A landscape with many valleys, sampled at points; each row gives a point and its height.
From any point a ball takes the steepest step (drop divided by distance) to one of its 2 nearest points. It stops when none of these is lower. Distance is the straight distance between rows; heights are no part of it.
Q_129: [-14  10  -6 -14  -8   6  -1   8 -10  -8  -6  12   5  -4  16  19  -8   8
  -7  -5]  (h 651)
Q_830: [-27   0  -1 -33 -21   8 -12  34  -1   0 -16   8 -18  -3   8  -8 -13  18
   4  -2]  (h 565)
Q_786: [ 26 -11 -10  10 -15 -13  -3   9   3   5  -8  16   8  13  16 -13   2  -3
  30   5]  (h 327)
Q_661: [ 12 -16  -3   9 -13  -7   4   4  -3  10   5   0  -4  11   9 -27  -1 -16
  24   5]  (h 307)
Q_937: [  9 -14 -11   9 -25 -10   3   3  -7  14   0  10 -10 -12 -23 -34   5  -1
  16 -10]  (h 311)
Q_782: [ -4   0   6   5   3   4  -2   4 -15   5   9   7  14  -9 -10  14  10   8
 -16  -5]  (h 211)
Q_742: [-16  23  21 -10 -21   0  12  11   4  -6 -15  20  11   9  -5  36 -14 -12
   4   5]  (h 60)
Q_320: [  5   4 -14  -5 -12 -12  -1   5 -13  -8  -4  18  13   4  11  13   4  12
   3   1]  (h 644)
Q_713: [ 16   8   2   9   4 -16   2 -11  -7   2 -10  -1  -5  25  16 -11   4 -17
  22  -6]  (h 326)
Q_545: [ -1 -23 -10   2   3  -3  -4 -30  -5   8   4 -31  -7   6   2  -8   1   3
   7  13]  (h 232)
Q_456: [ 11  15   2  -2   8   8   4 -15   1 -16  -6   3  19  -6   8  28   7  18
 -10  -6]  (h 445)
Q_927: [ -8 -22 -20  17 -11 -18  -4  -3 -16   4   7  -2   1   1   6  -9  13   6
  -3  -4]  (h 175)
Q_891: [-15  12  11   1   1  12   1  -7  -3  -4   1   5  22  -7 -22  31  10  21
 -14 -13]  (h 157)
Q_514: [-17  13  -1 -27  -4  18   5   7   9   0   8  -4   4 -22   0   4 -11  27
 -11  -7]  (h 680)
Q_538: [ -6   4   8  28  11 -22   8 -28   5   2   7   0  14  -5 -17  -2  17  13
 -24 -11]  (h 263)
Q_266: [-19  20  22 -30  -3  20  -1  26   6  -6 -16  17  -7  -7 -19  31 -11 -17
  -2  -2]  (h 248)
Q_925: [20  5  4 -1 21  9 -4  2  0 -1 13 -7  9  6 11  5 -4 -1 11 17]  (h 379)
Q_402: [-13   6   7 -34 -20   4  -6  45  -5  -4 -27  23 -17   4   2   2 -23   1
   5   2]  (h 587)
Q_101: [-13  23  -7  -6   3  13  10  -4   5   2   7  -1   1  -1 -10  13  10 -20
   1 -13]  (h 264)
Q_39: [  2  -4   9   1   7  19   3 -17  13   5  12 -25   5 -10   7  -6  -1   9
 -11   6]  (h 485)
Q_573: [ 13 -35 -19  -1  -1 -10 -12  -9   5  10   3 -31 -16   4   3 -24  -9   3
   6  21]  (h 190)
Q_507: [ -5   2   1 -11 -25 -14  -8  -5  -9 -11 -10  29  20 -20 -20  25  -7  30
 -18  -2]  (h 633)
Q_651: [  5 -21 -11  14   1 -18   2 -16  -4  -2  -2 -16  14   8   9   2  15  30
   2   6]  (h 204)
Q_451: [  3  -5  -5 -10 -19   4 -11   0  -6  11  -3  -5 -19 -18 -24 -28   4  -3
  11  -7]  (h 282)
Q_437: [  5  -6   0   9   7   6   0  -7  -8  11  23 -23 -10  -5  -5 -17   1 -30
   0  11]  (h 243)
Q_575: [ -3   7  -3  11   7  -8   5 -25  -3  -9 -13 -10   1  19  16   8  18  -9
  10 -10]  (h 348)
Q_498: [  4  12  12 -17  16  20  -9  -7  10 -11 -10   0  13   4  12  31 -11  19
   3  -4]  (h 422)
Q_103: [ -5  -1  -4 -16  -1  13  -8  -9  13   3  -9 -12 -19  -8   7  -4   4  19
  -9 -12]  (h 517)
Q_728: [  9 -33 -14  16  12 -25  14 -27 -10  -5   5 -31   4   6  -2   1  10  13
  -4  23]  (h 225)
Q_315: [ -1 -14   3   2 -22  -3  -1   9   8  -4   4  13  22  -5   6  15  -1  41
 -10   5]  (h 711)
Q_893: [  2  11  -2  18 -10  -8  12  -8 -11   6   3  14   5   1 -13  -2  14 -22
  15 -13]  (h 479)
Q_699: [  8 -19 -12  24  11 -26  17 -26   3  -9   9 -11  21  -2   5  -4  11  32
 -14   6]  (h 221)
Q_500: [ -4  26  19  -2  -8  14   5  24  -3   4 -14  24  -9   6  -4   6  -4 -36
   9 -24]  (h 233)
Q_534: [ 20  13   5  14  15  -3  15 -24   6 -15   1   3  14  -3   7   6  14   8
 -12  -4]  (h 457)
Q_48: [ 11 -39 -29  26   0 -35   0 -23  -1 -10  20 -10  14  -7 -20 -17  -8   8
 -11  23]  (h 315)
Q_582: [ 13 -40 -21   7   8 -12 -25   9   2   7   5 -14 -29  22  21 -28 -21 -22
  12  15]  (h 308)
Q_977: [  1 -12  -1  -3  12  14 -11   1  -8  18  10 -18 -24   3   3 -33 -16 -29
   9  11]  (h 298)
Q_673: [ -1  24   9 -18   1  18 -12  14   3  -6  -9  20 -11  12   8   2  -8 -11
  13  -6]  (h 522)
Q_983: [-18  12   0  -5 -28  -8   8  15  -1   0   2  20  -1 -14 -11  -5   5   8
  -5 -14]  (h 357)
Q_405: [  8 -27 -14  -7 -13   3 -18   5   0  16   0 -15 -19  -7  -8 -26  -2   0
  18   8]  (h 237)
Q_645: [ -3   7  -6  -6  -9   7   9  27  -9   2  -7  12 -29 -13  -1 -35  -7 -28
  11 -24]  (h 200)
Q_869: [-12  21  21  -5 -16  -3  12  -4   6  -7 -19  12  23  11   6  39  -2  13
  -1   5]  (h 174)
Q_464: [ -7   4   7  -4   6  22  -7 -12   9   6   8  -6  -4 -21  -6  -1   5  11
 -16 -13]  (h 501)
Q_149: [-16 -15 -17   0   4   1  15 -18  -8  -3  19 -16   4 -11  11  -5  -7  22
 -13   4]  (h 699)
Q_267: [ 22 -14 -11  17  25 -26  15 -23  -7 -20 -10 -30  -2  11  11  -4   4 -17
  -7  19]  (h 255)
Q_606: [ -6  24  21   3   1  14  -1  25   5   5  -5  15   0  -2  -1  22   7 -25
 -10 -10]  (h 281)
Q_923: [ 21 -27 -30   0   0  -7  -5  12   3   4  -5  13  -5  23  16 -13  -1  -7
  30  17]  (h 344)
Q_47: [  9   1   1  22   5 -12  10 -15 -13   2  12   0   7  -8 -12  -7  17 -17
  -6  -8]  (h 472)
Q_355: [  5  19  10   5  -5  -2   5  -2  -5  -2 -13  16   4  12  -3  16   9 -17
  15 -14]  (h 489)
Q_277: [-12  -1 -23  -4  -6   1   6 -16  -9  -4  16  -6  -6 -23  -6 -14   4   7
 -15  -6]  (h 694)
Q_885: [-12   3   5 -19  -8   9 -17  12   0   8  -8  -3 -13   2  13 -16  -3  12
   0 -10]  (h 538)
Q_528: [ -5  26  -2   3  16  19   8  -3  15   3  -4   0 -13  13   1   7   9 -34
   9 -11]  (h 194)
Q_756: [  5  -6  -3   8  26  -7  -7 -12  -5  -4 -17 -15   0  26  27   8  11  11
  19  -3]  (h 367)
Q_918: [ -4  15   8  -9  22  13 -10   7  13   6   4  -3 -26  11  10 -22 -10 -28
   7  -6]  (h 231)
Q_354: [ 13  17   1 -12 -19   5  -8   4  -9   0 -10  18  -5  -1  -3   3  -2  -8
  16 -17]  (h 502)
Q_324: [ -1   3  -8 -10 -10   8   2   5  -3  -3  16   3   1 -22   6 -11   0  19
 -14   1]  (h 689)
Q_724: [  3  30  29 -16   5  13 -10   9  13  -6 -16  15   0  18  14  22 -16  -1
   4   1]  (h 546)
Q_68: [ 25   4   8  25  19 -16  19 -28   6 -10  11 -17  12  -4  -5  -7  16  -4
 -11  10]  (h 464)
Q_648: [10 17 10 -3 22 25 -3 -1 12  1  7 -2  6  3 10 12  4 -7 -3  0]  (h 349)
Q_481: [ -3   8  15 -32 -31   2  -8  31   2   1 -14  19   0  -8  -5  10 -20  13
   8   9]  (h 606)
Q_572: [ -6   9   6 -30 -31  -6   3  16  -1 -14 -13  27   7 -16 -18  23 -18  24
  -9   5]  (h 622)
Q_930: [ 24  -8   4   4  13   1 -11  23 -12  10   9  -1   1  11  13 -11   3  -2
  17  15]  (h 402)
Q_439: [  0  10  -4 -20 -32   1  -3  29   2   1 -10  20 -21  -7 -10 -18 -10   0
  13  -8]  (h 305)
Q_526: [ 16  -7   6  12  20  -1   5 -32   8  -3  14 -32   9 -13  -1  -9  -1   0
 -16  12]  (h 473)
Q_536: [  4  -5  -4  -1 -11 -15  -4   1 -24 -14  -6  23  22  -6  -5  29   3  23
  -7  -1]  (h 640)
Q_817: [  7   0   9  -5  -3   3 -22  28 -10   6  -4   9   3  15  19  -3  -6   0
  17   1]  (h 424)
Q_366: [  5  14  11  -6  17  19  -7   5  14   7   4 -10  -9   3  16 -11   0 -19
 -15  -8]  (h 303)
Q_591: [  9 -23   1  21  27 -29  24 -32  -6 -17  -2 -43   3   6   0  -3   1   2
 -18  24]  (h 241)
Q_295: [-17  22  13   3   5  19   5   4  16 -11  -1  13  13 -14 -18  43  10  -8
 -25 -17]  (h 207)
Q_206: [-35  17   0  -9 -13   5  12   0   5  -1   9  17   3 -17 -24  12   5  12
 -16 -12]  (h 324)
Q_700: [ -5  19  11 -25  19  17 -20  29   5   1   7  16 -18  22   8 -18 -16  -7
  23  -4]  (h 486)
Q_77: [-13  18  19  -5 -21  11   2  16   2   1  -9  20  -2  -4 -11   8   1  -3
 -13 -13]  (h 325)
Q_722: [  2   2   5   8  19  -7  17 -11  -3   8   4 -22  16   9   2  13  17  -1
  10   9]  (h 342)
Q_389: [  3  -9   3  17  24  -3  20 -25   6  -3   7 -37   4  16  10  -2   3   0
  15  19]  (h 317)
Q_931: [-20  19  -2 -33   0  21  -5  16  -3  -4  -6   7  -8 -12   2  13 -10   9
 -11  -9]  (h 664)
Q_997: [-10 -13 -13  31   1 -22   9 -14 -15   7  11   0  17   1 -10   1  24  12
  -3   5]  (h 199)
Q_916: [ 10 -24  -8 -11  16  -2 -25   7   3   9   9 -14 -25  10   9 -38 -25 -17
  19  18]  (h 338)
Q_809: [  8 -38 -35  19 -18 -27  -5   4  -5  10   1   2   4   2  -6  -6  15  11
   1   5]  (h 152)
Q_6: [ 10  14   7 -14   4  15  -8  20   2   6 -10  10 -27  -1   7 -32  -9 -17
   8 -15]  (h 112)
Q_812: [-12  17  15 -22  20  38  -5   3  19  -1 -10  -4   0  -3  -5  39  -8  10
   0 -13]  (h 410)
Q_879: [ -4  20  31 -11 -18   7   0  16   2  -1 -22  23  -5  16  -7  25 -10 -27
   8  -7]  (h 168)
Q_114: [ 20 -23   0  16  19 -19  -4 -23 -19 -11   1 -27 -12   1   9 -13  -5 -24
  -9  19]  (h 270)
Q_150: [-15  26  23 -26   9  29  -8  14   6   0  -3   8   8   5  -8  39  -6  -3
   6   3]  (h 346)
Q_75: [  1   9  10  -9  13   5 -14  29 -10  11   9  15  -5  27  18 -14 -13 -15
  30  -4]  (h 450)
Q_432: [-13 -11  -5   4  -1   9  11 -14  -1  -1  17  -3  20 -18   8  -2   2  40
 -20  -9]  (h 703)
Q_415: [  0  -2   0  -3  18   3  -2 -26   7   5  -1 -28  -9  23  12  -7  -5  -5
  17   9]  (h 280)
Q_418: [ -5  -9   0  -3 -40 -12 -11  33  -1   5 -16  28  -1   0  -3  -1  -6  20
  -4 -11]  (h 717)
Q_975: [-10  13  -3   6  23  21   7  -5   9   7  11 -17 -15  -3  -4  -3   2 -44
   2  -2]  (h 85)
Q_271: [  1 -21  -7  39   8 -36   6 -22   6   0  11   1  16 -10 -13 -22  13  23
 -20   5]  (h 234)
Q_797: [-14  -1  11   7 -11   1   4  -3   8  -2   6  12  23 -21  -7  13  -2  46
 -24  -5]  (h 707)
Q_933: [ -2  -3  -7  23  12 -15   9   0 -23  -4   8   6  27  -2  -7  19  20  17
 -12  -1]  (h 219)
Q_300: [ -2   4   2   5  -1   9   1  -8   0   7   4 -18 -20  -7 -10 -24   2 -35
   3 -11]  (h 191)
Q_81: [  2 -26 -17  20  -9 -26  14 -15  -8  -3  17 -19   3  -2 -12 -20  -4  -7
  -6  22]  (h 304)
Q_377: [  2   7  -3 -11  23  11  -6 -11   1  -6  -7  -6   1  21  24  16  -1  15
  13  -6]  (h 390)
Q_642: [ -2  19   1 -15 -21  11   8  15   3   2  -4  12 -20 -20 -12 -23   1 -18
   4 -13]  (h 254)
Q_12: [ 20 -24  -9  11  19 -12 -12  -5 -10  -4  -1 -18 -17  13  14 -21 -20 -22
   6  13]  (h 287)
Q_634: [-24  23   4  -4   1  24   4   9  24  -2  -4   7  -4 -27 -18  22   6  -1
 -26 -18]  (h 262)
Q_961: [-21  24  32 -26  -9  14  -4  35  11   2 -26  21 -22   8 -16  20 -21 -32
   9 -11]  (h 100)
Q_788: [ 16 -58 -29  13  -1 -18 -10  -7   5   2   3 -23  -6  11   2 -16  -5  -2
  -5  38]  (h 153)
Q_420: [ -5  20  10  18  19  18  11  -6  18   3   9  -4  10 -13 -10  27  17 -13
 -16 -15]  (h 146)
Q_219: [-14   5  11 -31 -13  15   1  14   0  -6  -5   8  14 -13 -10  28 -19  30
  -1  12]  (h 639)
Q_496: [ -1  17  13  21  18   5  14 -13   5  -1  13   2  32  -9 -19  28  21  10
 -14 -10]  (h 86)
Q_83: [  4 -12 -10   2 -31  -9  -7  21   9   2   1  17   6  -7   7  -8   5  28
  -6   4]  (h 714)
Q_907: [ 11 -59 -34  26  -7 -23  -3  -2   3   9   4  -5   3   3 -11 -15   4   5
 -11  25]  (h 133)
Q_609: [ 11  -6 -13   8  -6 -15  14 -15  -5   1  12 -11   1   7   5 -22   2 -16
   8  12]  (h 284)
Q_196: [ -2  -2  -6  27  -7 -26   2 -22   2   1  18   8  10 -15 -14 -26  12   7
 -21  -9]  (h 246)
Q_942: [ 25  -7  -5  14  20 -19  -1  -8  -7  -6  -3 -10 -10  25  25 -22   0 -26
  21  10]  (h 306)

Call two points neighbours if one is among the 2 nearest of the other. Go from one point of each pair to the other, from neighbour to neighbour, staying as low as possible. Name the highest point that can't be avoided.
Q_742 and Q_496: Q_983
Q_651 and Q_975: Q_916
Q_742 and Q_961: Q_879
Q_496 and Q_907: Q_933

For each start below, name the point where the ball stops.
Q_700: Q_6
Q_377: Q_651
Q_402: Q_651
